Points on a hilly landscape, in no order, each with its height.
From any point a ball rolls to the lowest of the 3 points nearest to it. It stops when none of these is lower. Distance is the straight distance between rows; heights are no part of it.
nopo: [95 126 121 93 107 101 77 111 112 122 101 106 115 99 109 84 104 84 63 99 110 100 109 114 96 107 109 111 98 111 109 81 65 80 71 77 117 114 104 100 102 94 99 125 91 115 114 98]  (h 2.13)
Sezev: [92 80 88 94 111 99 121 89 106 82 98 83 85 98 109 117 84 98 121 98 102 97 110 107 109 114 99 92 108 117 78 124 103 131 119 107 87 104 106 95 112 101 98 91 112 84 75 111]  (h 1.55)
Lup: [100 106 104 102 105 95 105 100 57 102 95 103 131 92 104 90 73 98 94 75 115 118 115 88 93 97 132 115 93 98 119 91 111 68 130 124 95 110 95 89 63 82 84 107 90 137 110 102]  (h 4.16)
goli: [70 114 117 107 88 83 107 124 73 115 117 109 98 84 90 82 123 71 84 104 96 96 111 105 68 131 110 105 105 109 73 83 104 88 63 71 96 84 69 101 110 80 121 137 127 77 102 44]  (h 3.20)
pemo: [94 92 109 97 97 113 100 101 98 89 97 126 95 117 105 99 104 99 88 104 110 111 98 117 122 83 89 105 97 87 114 89 109 86 98 102 114 110 132 100 99 103 110 104 77 111 112 111]  (h 1.93)
porek: [94 117 109 85 101 106 89 117 106 110 106 109 104 105 110 79 83 96 89 95 107 110 106 106 83 102 95 94 102 105 111 113 87 95 89 79 113 116 94 103 103 114 82 102 92 105 104 100]  (h 4.88)
Folu: [155 105 78 116 83 99 70 97 107 130 86 84 106 126 82 129 101 108 101 112 82 65 79 91 107 67 80 84 95 88 113 105 86 114 106 109 124 96 102 89 90 126 83 65 97 84 106 107]  (h 2.86)
zudes: [99 78 86 97 107 95 119 98 107 92 95 83 77 106 109 124 90 95 122 102 96 74 116 104 125 115 90 102 116 109 80 114 84 148 124 121 83 93 106 96 115 95 108 93 109 75 80 115]  (h 2.01)
soli: [87 100 110 96 83 105 123 109 109 101 117 96 100 92 72 62 105 79 125 115 90 99 103 104 99 119 95 122 107 85 77 111 85 119 84 96 66 86 69 97 114 107 112 113 123 91 101 82]  (h 2.74)
kega: [80 107 122 84 90 100 98 115 92 104 105 112 116 104 115 75 99 83 69 88 106 111 107 111 80 108 113 100 103 112 104 98 89 77 85 73 106 112 101 102 99 89 82 122 94 103 111 76]  (h 4.06)
Sal: [92 80 92 99 104 87 97 101 109 96 91 79 83 87 113 126 95 110 127 87 91 76 100 89 96 105 88 70 104 109 91 132 100 123 126 122 101 108 116 111 112 126 89 74 102 88 70 109]  (h 2.92)
Lenep: [110 120 102 121 101 124 76 93 119 124 94 91 110 96 78 95 112 85 58 110 103 88 96 115 119 79 124 104 88 89 90 67 90 88 86 83 113 111 113 105 81 91 144 103 94 106 122 123]  (h 0.34)
Ful: [81 102 114 90 93 100 112 100 81 91 108 102 112 93 109 79 95 86 84 93 103 117 106 106 66 118 118 94 103 114 96 111 102 84 86 66 99 103 88 101 107 82 76 112 116 88 105 70]  (h 3.36)
fezur: [89 101 125 102 88 112 117 108 128 110 115 110 113 124 94 85 123 84 77 113 101 72 92 119 90 96 69 103 101 90 106 96 77 100 84 74 90 88 111 98 110 113 108 106 108 93 124 93]  (h 3.16)
difif: [96 131 117 88 104 95 77 117 105 128 108 108 113 85 113 83 110 83 76 93 109 108 124 105 86 115 105 111 89 120 98 71 70 75 61 80 120 119 87 111 108 92 90 139 94 116 95 82]  (h 0.29)
Metuv: [113 100 106 117 76 134 91 87 106 127 106 99 104 117 69 103 131 94 62 109 88 96 88 113 128 73 107 98 93 86 82 62 100 96 90 89 106 111 118 102 80 98 138 94 84 99 134 105]  (h 1.52)
posok: [96 99 120 96 106 119 88 64 106 97 89 121 103 96 90 96 120 118 73 95 113 125 74 104 132 72 102 110 83 95 115 62 110 85 83 128 91 114 118 115 98 76 124 110 79 105 105 115]  (h 1.70)
Sog: [111 124 112 108 95 119 88 106 127 121 106 105 113 116 94 88 113 87 76 110 100 88 96 118 100 96 82 100 90 108 109 94 67 101 74 75 120 111 109 102 108 111 103 101 94 98 126 108]  (h 2.95)
Vup: [92 80 89 95 111 100 125 86 118 82 110 88 96 101 98 107 93 97 127 104 97 103 115 101 123 120 105 107 109 115 76 120 93 136 109 107 74 89 90 91 120 91 99 106 117 76 82 102]  (h 1.99)
Pobu: [82 86 106 101 116 88 122 79 97 66 109 99 118 106 103 106 97 90 110 104 105 115 124 122 119 114 126 117 106 125 85 106 109 120 118 97 80 73 104 71 110 69 114 118 122 83 80 92]  (h 4.05)
kos: [150 105 83 113 81 114 72 92 105 121 91 101 102 120 74 115 96 96 97 115 86 86 89 98 126 67 93 97 96 83 108 91 99 107 102 108 124 102 115 92 78 107 106 71 94 92 115 114]  (h 2.66)
rad: [89 93 106 88 113 104 108 102 68 77 93 121 99 106 114 96 100 110 100 81 124 133 112 111 109 88 91 107 106 99 102 81 119 85 115 124 103 111 127 108 97 81 99 110 78 116 94 106]  (h 2.45)
Godid: [87 114 84 109 105 87 107 102 73 103 120 75 75 94 101 97 91 102 121 117 96 108 102 101 66 138 116 100 104 104 82 107 127 99 78 64 105 114 54 104 105 110 100 85 114 95 97 78]  (h 2.48)
meput: [87 97 93 94 89 110 116 105 110 92 107 89 82 94 86 80 91 89 129 109 92 94 98 101 92 114 85 101 113 90 79 118 89 120 94 96 74 99 73 102 118 116 93 93 113 89 95 100]  (h 2.59)
datem: [96 103 96 93 86 102 95 114 112 109 100 88 78 100 100 95 88 107 121 104 88 89 89 97 83 106 67 80 103 97 96 124 89 114 100 98 94 112 84 109 116 133 80 80 106 97 95 105]  (h 3.03)
gez: [93 86 94 103 126 95 126 71 93 67 106 84 104 99 112 117 91 97 113 96 113 112 109 107 102 120 114 103 111 130 81 112 112 111 127 93 97 98 96 89 114 86 91 98 113 92 78 103]  (h 1.10)
pite: [118 96 83 94 120 92 98 110 99 98 84 115 94 97 112 120 91 127 113 88 106 103 96 74 118 81 102 99 101 92 121 106 115 101 122 137 115 100 120 106 80 116 108 89 77 123 92 121]  (h 3.32)
pulom: [124 130 93 128 123 114 70 101 132 117 90 92 114 83 100 90 92 93 76 115 110 81 107 107 100 86 123 106 85 95 112 87 89 95 86 84 116 93 103 98 73 87 133 105 108 112 101 131]  (h 6.99)
pezu: [93 88 82 103 95 98 117 97 104 91 112 78 81 92 76 90 97 98 143 114 83 108 98 89 101 125 110 109 109 90 74 115 104 125 90 97 75 100 55 100 124 118 98 97 111 89 99 97]  (h 2.60)
sabos: [141 87 86 104 85 93 81 100 105 114 85 88 90 120 97 139 103 106 115 108 86 59 81 93 105 80 64 86 99 89 119 107 89 116 112 121 114 97 116 103 104 126 79 69 103 84 96 109]  (h 2.94)
gove: [90 89 106 92 98 92 120 88 115 85 121 94 115 90 78 79 100 88 124 116 91 120 108 102 119 118 118 124 98 110 77 119 100 122 93 105 70 77 73 87 119 96 104 120 120 79 93 84]  (h 2.93)
mun: [127 104 90 100 122 102 88 87 101 97 81 129 90 86 96 105 104 122 104 99 114 123 85 76 127 73 88 106 92 93 121 79 114 102 105 145 112 99 108 116 92 87 117 94 80 112 92 131]  (h 3.09)
ber: [96 100 108 96 97 98 118 83 70 86 107 92 118 98 108 93 87 97 97 91 108 121 99 101 75 118 118 93 97 120 100 113 114 80 108 71 105 103 82 98 98 77 58 100 120 92 102 76]  (h 4.08)
Niza: [100 96 100 102 119 83 124 64 84 81 109 75 105 88 105 123 101 116 117 101 105 125 91 89 74 123 108 93 93 130 95 107 120 86 118 84 102 107 63 97 113 96 68 87 120 102 91 93]  (h 2.89)
geni: [69 85 115 90 90 106 116 105 95 73 104 125 96 111 109 100 116 98 86 96 110 112 103 128 109 90 85 103 100 86 103 80 115 86 98 101 89 94 144 92 105 87 118 121 91 109 99 95]  (h 2.69)
lusot: [127 87 76 100 107 86 83 114 108 106 86 108 88 102 111 139 99 122 111 93 94 80 95 74 115 84 86 79 102 94 122 112 109 109 119 139 125 100 125 102 92 122 105 84 88 111 90 116]  (h 3.05)
Deg: [143 138 76 121 112 111 63 101 148 133 92 81 105 88 95 96 90 110 89 114 99 84 105 92 96 89 109 97 84 101 109 96 73 107 84 86 120 80 90 91 83 105 116 99 103 112 95 125]  (h 7.26)
basub: [76 84 113 94 94 96 121 92 87 62 109 107 116 103 108 92 96 83 96 91 107 113 108 117 84 115 122 102 107 115 90 109 109 87 110 82 88 90 105 90 100 78 84 118 121 88 94 79]  (h 3.74)
tibak: [101 90 91 92 117 101 107 110 85 88 89 117 88 106 119 112 93 113 109 86 114 118 108 106 115 84 81 102 104 102 105 99 123 97 122 128 117 107 130 108 96 99 101 97 80 113 87 115]  (h 2.88)
zet: [85 95 81 132 93 80 99 103 91 105 120 48 76 89 84 103 98 106 146 113 74 73 95 97 99 142 123 97 116 83 85 102 109 128 82 94 95 113 64 98 102 144 113 69 99 101 102 98]  (h 0.26)
tipe: [78 93 113 99 92 116 93 98 104 99 106 121 111 118 93 106 122 99 64 104 101 102 81 115 117 81 104 113 93 84 107 70 99 73 82 86 104 106 129 97 102 97 124 119 79 114 129 100]  (h 0.80)
fabo: [85 112 80 114 90 90 92 120 85 114 115 64 68 90 99 89 89 112 132 102 78 87 100 102 74 123 93 82 108 91 85 113 117 113 85 82 98 111 66 109 109 134 103 74 101 102 93 93]  (h 0.61)
gani: [101 81 80 100 108 98 121 98 122 104 105 78 96 103 86 108 101 107 130 104 85 99 118 89 135 117 100 117 112 108 72 124 82 147 107 132 71 82 77 96 124 100 99 103 104 70 90 97]  (h 2.32)
gepot: [117 132 95 94 100 104 73 115 126 128 100 94 98 106 101 87 90 111 93 109 95 97 102 99 91 95 81 92 90 100 112 114 76 104 81 87 121 106 87 99 105 124 96 91 90 109 103 111]  (h 0.19)
numav: [83 89 101 102 112 101 120 107 83 76 96 117 82 110 120 107 99 105 107 96 116 114 121 112 119 105 78 103 117 107 78 82 118 128 120 110 89 92 130 100 113 67 129 110 96 90 80 107]  (h 2.64)
Vinok: [91 90 117 95 85 116 106 103 116 93 110 120 104 121 101 93 106 86 86 109 103 85 94 122 103 94 80 102 105 86 111 103 90 94 95 83 100 99 127 98 105 111 103 105 101 96 119 102]  (h 2.87)
zeg: [92 123 92 96 95 99 95 124 91 111 114 90 78 94 101 77 90 99 112 105 94 110 108 102 69 120 85 94 105 102 86 114 104 103 79 76 101 117 71 107 116 116 87 94 102 100 98 89]  (h 1.87)
nugeg: [99 84 89 104 132 82 113 93 99 95 100 76 103 84 117 129 98 117 122 79 99 94 102 85 93 108 107 79 103 130 88 133 119 111 134 115 104 107 115 106 97 113 91 79 98 101 68 109]  (h 1.97)
tubir: [83 97 122 86 82 92 115 99 110 98 126 98 122 84 71 65 111 78 110 110 86 109 99 106 108 116 114 124 91 96 80 114 99 104 85 100 62 71 78 87 116 97 111 124 126 88 96 69]  (h 2.85)
Bon: [90 93 96 88 104 100 111 95 103 80 104 90 92 96 112 102 83 98 113 93 102 105 102 101 94 111 95 87 103 117 88 128 110 113 113 94 94 110 103 106 107 116 77 88 106 94 80 104]  (h 2.33)
fisot: [110 119 106 113 105 119 77 95 112 107 90 112 105 97 87 97 98 98 73 114 102 102 89 108 122 78 115 111 93 81 116 78 99 83 91 91 117 113 111 97 82 91 133 99 87 113 121 123]  (h 2.53)
suve: [106 100 106 105 87 102 118 78 49 103 99 88 145 98 105 102 87 102 83 87 108 121 102 88 90 119 123 91 88 127 112 96 107 66 121 90 112 106 80 90 85 67 47 99 119 104 123 75]  (h 4.37)
beni: [72 82 112 99 89 107 119 99 59 75 99 108 122 110 111 91 105 98 81 78 116 123 109 117 97 104 121 104 110 106 101 79 118 61 118 104 96 98 122 94 84 69 84 121 94 115 110 71]  (h 3.21)
vuzel: [152 130 75 119 96 102 59 100 141 140 89 74 105 107 86 109 92 112 91 110 90 82 94 87 99 77 101 86 90 96 112 101 72 118 89 95 118 88 88 84 86 113 104 79 97 100 97 118]  (h 7.34)
veni: [69 108 120 96 89 88 106 109 84 107 118 109 108 81 83 72 115 72 93 107 93 103 102 106 72 126 117 109 103 99 73 99 104 91 71 67 80 80 68 95 111 80 118 132 131 80 104 57]  (h 3.17)
Luv: [107 93 112 97 79 112 121 102 130 100 100 103 93 117 87 88 107 89 111 113 93 72 93 115 97 100 59 106 113 74 100 108 69 117 101 101 79 86 93 103 107 115 90 91 116 84 107 99]  (h 4.22)
puve: [88 94 95 91 97 101 119 89 108 82 115 89 87 94 91 84 90 90 128 111 93 108 100 102 95 120 104 101 105 101 75 123 100 120 96 89 74 100 76 98 119 104 92 102 118 80 90 97]  (h 2.39)
Duk: [146 85 96 113 83 100 100 86 106 102 86 74 86 136 90 130 115 97 114 116 89 50 81 103 92 84 63 103 110 79 106 90 74 116 110 118 100 87 95 108 105 113 66 71 113 68 96 99]  (h 2.99)
nolep: [120 110 84 113 133 98 95 92 104 90 78 125 91 83 101 111 88 126 109 100 116 103 89 65 100 73 110 111 92 71 128 88 112 96 108 127 93 87 88 101 68 98 125 90 92 127 108 134]  (h 4.28)
dalil: [85 92 90 101 95 93 98 99 105 94 103 75 75 82 94 105 90 107 139 96 83 90 92 91 85 110 87 81 103 96 80 125 104 122 101 100 87 111 79 110 120 131 87 73 102 92 86 103]  (h 2.79)
fuva: [99 87 82 107 84 101 111 108 106 101 97 63 69 95 73 97 101 104 152 106 78 77 95 90 100 117 90 104 117 73 77 103 73 128 101 121 71 100 63 108 110 130 94 85 103 92 101 93]  (h 2.71)
regos: [117 83 93 98 89 103 99 102 106 93 93 113 83 122 107 123 98 91 108 110 102 83 98 113 117 89 64 94 106 90 112 106 102 112 112 112 114 101 127 103 104 112 94 84 98 91 96 116]  (h 4.07)
pog: [86 89 95 111 119 77 110 75 100 84 111 65 80 73 97 117 111 125 142 98 82 104 95 86 83 125 111 82 101 121 78 120 116 110 110 99 88 116 72 106 118 117 89 76 104 93 81 102]  (h 0.46)
sema: [87 96 110 110 87 133 85 78 101 121 97 103 103 101 74 104 128 103 48 109 97 101 70 105 123 76 119 102 81 91 79 53 106 80 81 92 88 109 113 109 93 85 141 113 79 107 126 110]  (h 1.88)
Pim: [82 105 109 106 102 113 83 104 109 119 104 106 117 114 95 103 123 89 49 108 104 87 91 117 113 92 118 113 91 102 102 67 75 79 74 75 108 109 121 97 99 100 129 126 82 113 132 104]  (h 0.10)
Lof: [65 83 122 88 88 84 117 91 101 76 113 104 122 93 97 84 108 76 97 101 93 101 99 118 99 113 129 110 96 108 91 111 107 93 98 85 74 68 105 79 100 76 104 132 131 88 87 70]  (h 3.29)
pusa: [64 97 123 87 87 103 107 116 108 107 113 119 117 114 109 88 114 76 61 98 99 87 98 115 87 105 97 100 100 102 107 94 84 82 79 69 95 93 117 97 110 107 104 130 102 103 117 81]  (h 3.26)
fipid: [89 89 99 97 105 92 123 74 96 71 108 92 97 90 93 98 99 94 118 110 99 125 99 98 88 123 116 106 100 115 82 113 110 103 99 82 87 100 66 93 120 89 83 106 125 85 90 86]  (h 2.67)
zufom: [77 78 118 89 86 106 125 106 117 76 111 115 107 111 102 93 109 75 99 106 105 87 106 124 107 102 85 107 103 85 100 103 98 106 100 92 80 81 128 93 104 100 115 114 113 94 97 96]  (h 3.04)
zomos: [103 86 87 101 109 100 102 109 92 89 88 103 73 107 119 128 90 103 114 95 105 89 107 103 116 96 71 88 113 105 96 110 113 120 129 128 116 104 133 110 106 106 106 85 98 100 81 121]  (h 4.30)
Gaven: [117 123 83 107 82 90 67 121 118 135 96 73 84 104 94 103 100 127 113 104 79 79 88 89 82 88 60 76 98 93 111 108 77 113 86 103 109 96 83 100 114 138 91 73 91 104 99 96]  (h 3.12)
nidud: [85 123 114 93 97 98 94 131 97 120 112 109 100 95 107 78 114 82 79 96 108 111 121 111 75 120 91 96 96 115 86 84 80 86 56 74 112 111 90 109 120 95 96 129 98 100 101 72]  (h 1.29)
lomar: [138 79 85 109 93 100 91 103 92 105 90 103 74 124 99 139 110 102 111 114 91 79 99 102 127 86 48 97 105 93 111 81 111 116 120 126 119 95 130 113 108 89 99 77 99 85 94 120]  (h 4.17)
nerag: [117 81 103 107 86 117 110 97 109 92 100 119 88 126 91 118 116 98 101 116 98 88 99 120 129 84 56 101 100 81 110 78 107 106 107 106 113 96 134 106 101 98 106 85 94 88 106 111]  (h 4.18)
fam: [89 120 119 116 120 119 85 70 99 102 82 109 102 72 85 84 111 105 68 103 114 106 71 99 103 68 117 114 82 84 114 61 108 71 89 110 85 106 92 114 78 68 137 108 99 107 111 117]  (h 2.19)
rafoz: [74 81 110 101 104 95 126 87 81 53 106 101 114 112 113 99 104 92 102 91 113 115 117 120 97 114 121 103 105 115 91 94 117 87 118 89 89 81 117 85 100 63 95 122 121 93 85 81]  (h 3.93)
kek: [85 79 101 92 105 103 124 93 104 69 104 99 92 106 115 100 89 84 115 101 109 102 111 115 108 108 99 102 111 109 85 116 108 116 116 99 86 96 116 94 108 95 98 106 111 87 83 101]  (h 2.11)
vuba: [145 111 96 120 75 122 91 91 109 124 104 90 108 137 72 104 114 89 86 116 93 73 91 111 110 71 89 96 101 92 100 93 80 101 102 94 116 102 112 98 80 104 95 66 93 77 128 102]  (h 2.42)
tupib: [78 92 113 94 95 107 112 102 69 73 99 115 111 107 111 89 103 101 91 78 114 126 110 118 102 92 112 109 107 96 111 84 116 67 111 110 101 111 126 97 90 80 91 117 83 121 107 89]  (h 2.91)
dimug: [87 105 101 85 94 103 102 105 97 94 107 96 93 95 111 80 84 101 104 98 99 118 102 99 71 107 101 88 102 112 89 127 112 98 100 77 99 117 84 108 108 110 73 92 104 96 96 91]  (h 3.58)
muzo: [105 138 103 88 111 100 73 121 116 125 104 103 103 89 112 78 91 99 87 98 104 110 121 101 83 110 101 108 86 113 106 99 76 86 71 82 117 112 84 105 103 105 88 111 93 124 94 99]  (h 4.48)
febe: [95 84 96 109 134 78 124 67 104 85 105 68 97 82 113 134 105 116 126 93 97 102 100 93 98 126 113 92 103 139 78 121 110 116 121 100 100 111 81 99 116 103 90 84 107 94 76 110]  (h 0.81)
saz: [95 103 103 89 102 101 106 102 70 92 99 96 125 100 115 88 80 94 93 79 111 125 112 96 88 105 127 106 95 118 110 115 110 73 122 91 105 114 100 98 80 91 67 102 94 113 103 89]  (h 4.63)
bubip: [67 99 126 87 81 86 109 91 99 94 116 105 118 82 86 74 111 73 91 105 91 101 97 107 91 117 123 111 93 108 82 108 105 91 89 82 70 70 85 88 110 81 109 135 135 84 98 61]  (h 3.02)
Rupov: [140 85 71 113 100 77 71 103 122 111 78 102 97 98 111 146 104 132 113 94 89 76 83 50 109 83 116 78 102 79 131 102 99 115 106 128 114 83 116 87 78 122 114 82 81 109 101 117]  (h 2.98)
Dera: [141 101 76 108 104 105 77 89 107 104 82 116 88 97 79 120 101 118 106 112 90 105 80 75 131 68 101 94 96 82 117 84 121 106 100 131 121 97 111 104 84 95 118 82 85 102 106 127]  (h 2.97)
ruvek: [80 98 120 88 104 107 100 87 82 81 91 124 104 103 106 91 115 115 81 84 118 135 92 108 113 83 101 113 95 88 115 67 105 69 98 128 97 110 121 108 99 77 109 123 75 122 105 102]  (h 2.07)
timo: [93 106 112 98 83 102 106 101 57 116 97 95 133 90 112 89 94 96 73 84 105 119 111 97 83 120 126 98 95 129 104 91 97 68 99 78 107 110 77 100 87 61 56 112 106 97 121 62]  (h 4.84)
vus: [113 132 105 100 115 99 71 104 122 119 92 104 110 93 108 88 84 99 79 105 108 99 105 104 101 94 113 111 90 104 123 98 77 94 86 84 122 109 95 96 88 107 106 104 90 121 106 121]  (h 5.42)
Reb: [115 110 91 95 103 83 74 117 127 127 91 92 99 92 111 104 91 133 110 87 85 89 91 73 88 89 95 72 94 93 123 128 92 109 99 106 110 94 96 96 99 135 95 81 81 113 91 104]  (h 3.50)
kefo: [94 119 114 124 137 109 101 65 93 91 78 118 112 71 89 79 106 110 82 98 125 104 71 89 87 62 103 113 83 85 133 70 110 73 97 132 68 92 85 112 78 68 122 99 112 103 108 116]  (h 2.61)
kazo: [107 89 84 100 126 84 111 111 87 99 96 94 106 94 119 125 92 125 121 77 108 105 112 75 97 92 111 86 99 116 103 125 124 104 135 129 112 106 123 106 83 119 95 84 83 117 81 110]  (h 3.10)
Fupo: [60 101 131 87 78 84 104 103 95 109 119 103 121 79 83 72 117 69 89 104 89 89 93 107 85 121 117 112 92 105 81 102 97 90 80 80 67 70 81 94 109 87 119 142 132 89 99 57]  (h 3.13)
gopo: [121 105 101 105 87 119 88 98 117 108 101 108 101 123 93 104 96 97 93 115 99 86 92 110 113 85 77 94 101 90 116 104 88 102 95 95 120 108 117 96 97 120 92 80 91 96 117 116]  (h 3.73)
nozer: [100 126 104 84 100 94 91 117 84 121 105 95 112 90 117 75 81 102 83 89 105 129 120 91 76 111 115 99 91 116 103 105 97 83 93 79 110 117 77 104 94 92 72 105 94 110 99 87]  (h 6.85)
rales: [116 80 93 95 83 100 106 99 114 101 83 78 76 111 99 120 96 95 129 105 90 61 92 95 105 100 61 91 110 84 98 108 72 132 112 126 85 95 90 107 116 124 75 77 113 80 86 107]  (h 3.01)
pobor: [109 90 109 103 88 121 91 82 106 100 96 121 98 113 82 103 117 106 80 108 97 119 82 109 131 74 89 102 90 84 106 65 113 89 88 109 110 112 129 105 98 90 123 98 78 103 117 116]  (h 1.40)
suses: [128 97 75 113 131 85 100 99 109 100 78 116 86 82 111 125 103 137 118 90 111 95 85 49 106 86 112 103 101 75 123 83 110 106 108 144 89 85 100 107 69 98 124 88 86 129 104 129]  (h 4.31)
kivek: [97 91 98 87 96 109 102 109 103 86 97 109 93 110 114 106 84 97 105 95 110 98 101 110 106 92 87 93 103 99 106 120 108 103 114 103 112 110 121 101 101 117 88 92 95 105 96 114]  (h 3.77)
pofaf: [97 122 114 94 114 101 82 106 92 109 87 111 117 88 112 86 82 90 69 92 113 102 113 104 95 99 125 125 97 96 125 88 83 70 106 94 110 110 94 97 75 90 98 116 86 133 113 108]  (h 0.70)
vuluz: [106 86 97 91 87 109 125 108 123 98 106 85 97 100 75 82 101 96 133 109 90 94 112 95 122 110 90 121 108 83 79 120 74 138 101 127 66 79 72 99 114 109 98 105 114 78 90 93]  (h 2.51)
Fivap: [110 117 104 106 119 103 83 90 100 95 88 125 102 87 94 96 94 112 93 106 114 109 87 94 114 77 112 119 92 75 128 82 111 82 104 116 107 106 98 101 76 94 120 101 84 128 113 124]  (h 3.91)
boru: [97 105 91 106 82 85 76 120 102 118 99 68 73 88 98 98 95 122 135 93 75 80 91 87 75 100 69 66 103 90 96 116 96 120 97 109 96 104 85 105 115 143 93 69 95 101 91 95]  (h 2.96)
fosa: [89 106 114 96 99 101 102 102 61 95 94 110 126 93 108 87 88 94 82 78 115 114 113 103 99 98 132 116 101 94 120 86 102 58 118 111 99 114 100 94 69 81 84 114 85 132 114 94]  (h 3.75)
zeda: [79 99 118 86 93 103 96 107 85 90 101 121 113 110 114 90 97 89 73 90 112 107 107 115 100 96 118 108 102 98 115 91 98 70 98 91 103 114 124 97 93 95 96 116 84 118 116 95]  (h 3.96)
ton: [99 100 105 89 110 102 100 107 81 86 94 118 106 105 115 95 85 106 100 83 115 120 108 102 107 88 107 109 102 97 113 103 114 82 119 111 111 116 121 103 85 102 90 105 83 124 102 110]  (h 3.14)
zelop: [70 100 122 85 82 100 118 113 107 97 116 112 111 100 96 72 107 71 85 101 99 94 100 113 79 115 95 102 104 96 90 109 91 97 83 67 76 91 96 100 116 98 101 122 120 91 106 75]  (h 3.00)
mikol: [77 106 113 92 88 102 112 109 91 95 115 108 98 92 100 72 98 78 97 102 101 114 106 108 69 118 104 101 105 105 80 112 103 94 81 66 90 104 77 100 116 90 91 117 119 87 101 72]  (h 2.52)
gikiz: [145 96 74 109 94 93 72 102 110 113 82 106 96 111 92 133 96 113 106 108 89 78 81 76 120 73 91 86 98 84 124 102 107 108 108 121 124 93 118 91 85 118 107 75 87 97 104 122]  (h 2.90)
Vofig: [146 100 69 105 125 86 85 95 106 112 76 118 87 87 100 131 113 132 109 98 99 109 80 52 127 77 86 94 94 102 123 82 115 115 102 159 118 86 110 118 98 84 120 92 88 104 89 131]  (h 3.06)
taza: [86 118 102 98 95 97 107 116 75 105 115 97 87 92 99 80 100 86 97 107 97 113 114 107 62 127 107 101 103 108 76 97 109 95 70 63 103 106 67 104 113 89 95 110 117 88 103 65]  (h 1.96)
Fuvar: [108 80 108 92 86 113 120 102 122 88 102 106 86 119 101 103 100 83 113 114 102 74 105 114 111 99 66 104 109 85 102 109 80 120 109 106 90 88 110 101 107 113 93 91 111 83 98 106]  (h 4.19)
vut: [95 89 85 108 140 86 123 75 99 89 101 93 100 107 112 132 93 109 116 104 101 105 119 103 124 127 122 112 117 136 74 114 103 140 120 106 93 91 88 78 123 84 115 107 102 80 85 108]  (h 1.31)
rebo: [84 120 106 99 93 95 102 130 84 117 119 108 91 98 103 72 108 78 88 103 103 109 122 108 62 125 92 99 103 108 77 92 96 90 64 67 102 109 76 105 117 94 100 124 106 91 103 70]  (h 1.61)
funap: [94 109 95 89 102 90 92 110 106 107 106 83 94 89 109 93 83 122 113 90 90 113 100 88 75 103 103 79 98 112 97 135 112 100 108 90 101 116 88 113 104 126 77 82 91 108 90 99]  (h 4.58)
ruv: [145 84 63 112 115 75 79 108 104 111 74 112 84 92 106 147 120 133 115 93 85 88 89 50 118 83 94 85 99 88 125 90 112 113 107 152 119 86 121 107 90 100 123 89 84 108 91 124]  (h 3.08)
bod: [103 107 91 89 114 91 89 108 106 103 92 108 105 97 119 102 77 121 105 86 107 106 101 81 98 87 117 96 94 94 122 124 106 97 116 108 109 104 107 100 80 127 92 88 79 123 96 116]  (h 3.94)
mobo: [122 115 87 104 120 99 81 104 121 110 84 110 103 98 110 108 82 121 101 104 103 95 93 79 106 81 112 104 95 84 131 106 97 100 108 105 114 96 98 92 72 117 110 88 84 124 106 128]  (h 4.47)
Gizas: [102 94 93 95 119 96 111 102 67 86 100 102 111 100 113 107 82 106 113 78 120 125 115 94 100 92 112 106 95 107 102 108 126 83 134 124 112 110 118 100 81 100 88 94 83 125 88 105]  (h 3.51)
vusor: [73 102 122 95 81 94 108 103 75 105 104 107 117 90 109 82 115 88 73 90 100 109 108 99 70 126 122 91 106 121 88 91 101 73 77 66 100 96 85 99 102 65 79 126 123 78 114 50]  (h 4.09)
mupo: [135 124 98 121 91 126 75 96 122 132 100 92 115 114 73 97 106 85 71 115 97 85 102 113 116 81 105 95 91 102 98 87 74 105 94 84 124 109 112 95 82 104 119 87 92 101 123 120]  (h 1.79)
vefi: [47 80 114 91 79 95 112 111 93 76 110 124 117 112 107 103 122 90 71 91 101 93 94 121 92 102 112 104 95 96 100 85 114 68 95 90 80 71 136 88 100 88 114 138 105 113 100 70]  (h 3.07)
Rukas: [92 89 96 92 111 100 116 105 83 78 100 101 98 105 122 106 85 101 110 89 116 112 113 108 101 97 100 98 107 112 98 118 119 97 130 105 110 113 121 102 92 102 84 96 93 107 86 109]  (h 3.15)
gomiv: [144 90 78 109 101 90 83 100 80 121 82 103 74 109 101 134 121 117 96 98 81 97 89 80 124 89 45 90 108 113 114 73 113 126 112 133 123 88 118 123 122 67 107 85 90 81 90 127]  (h 4.21)

Where does a ball stop that starts at each point below?
sabos | Lenep
lomar | Sezev
vefi | Pim
timo | difif
kefo | Pim
Fupo | puve
ruvek | Pim
suve | difif
pusa | difif
Duk | Lenep
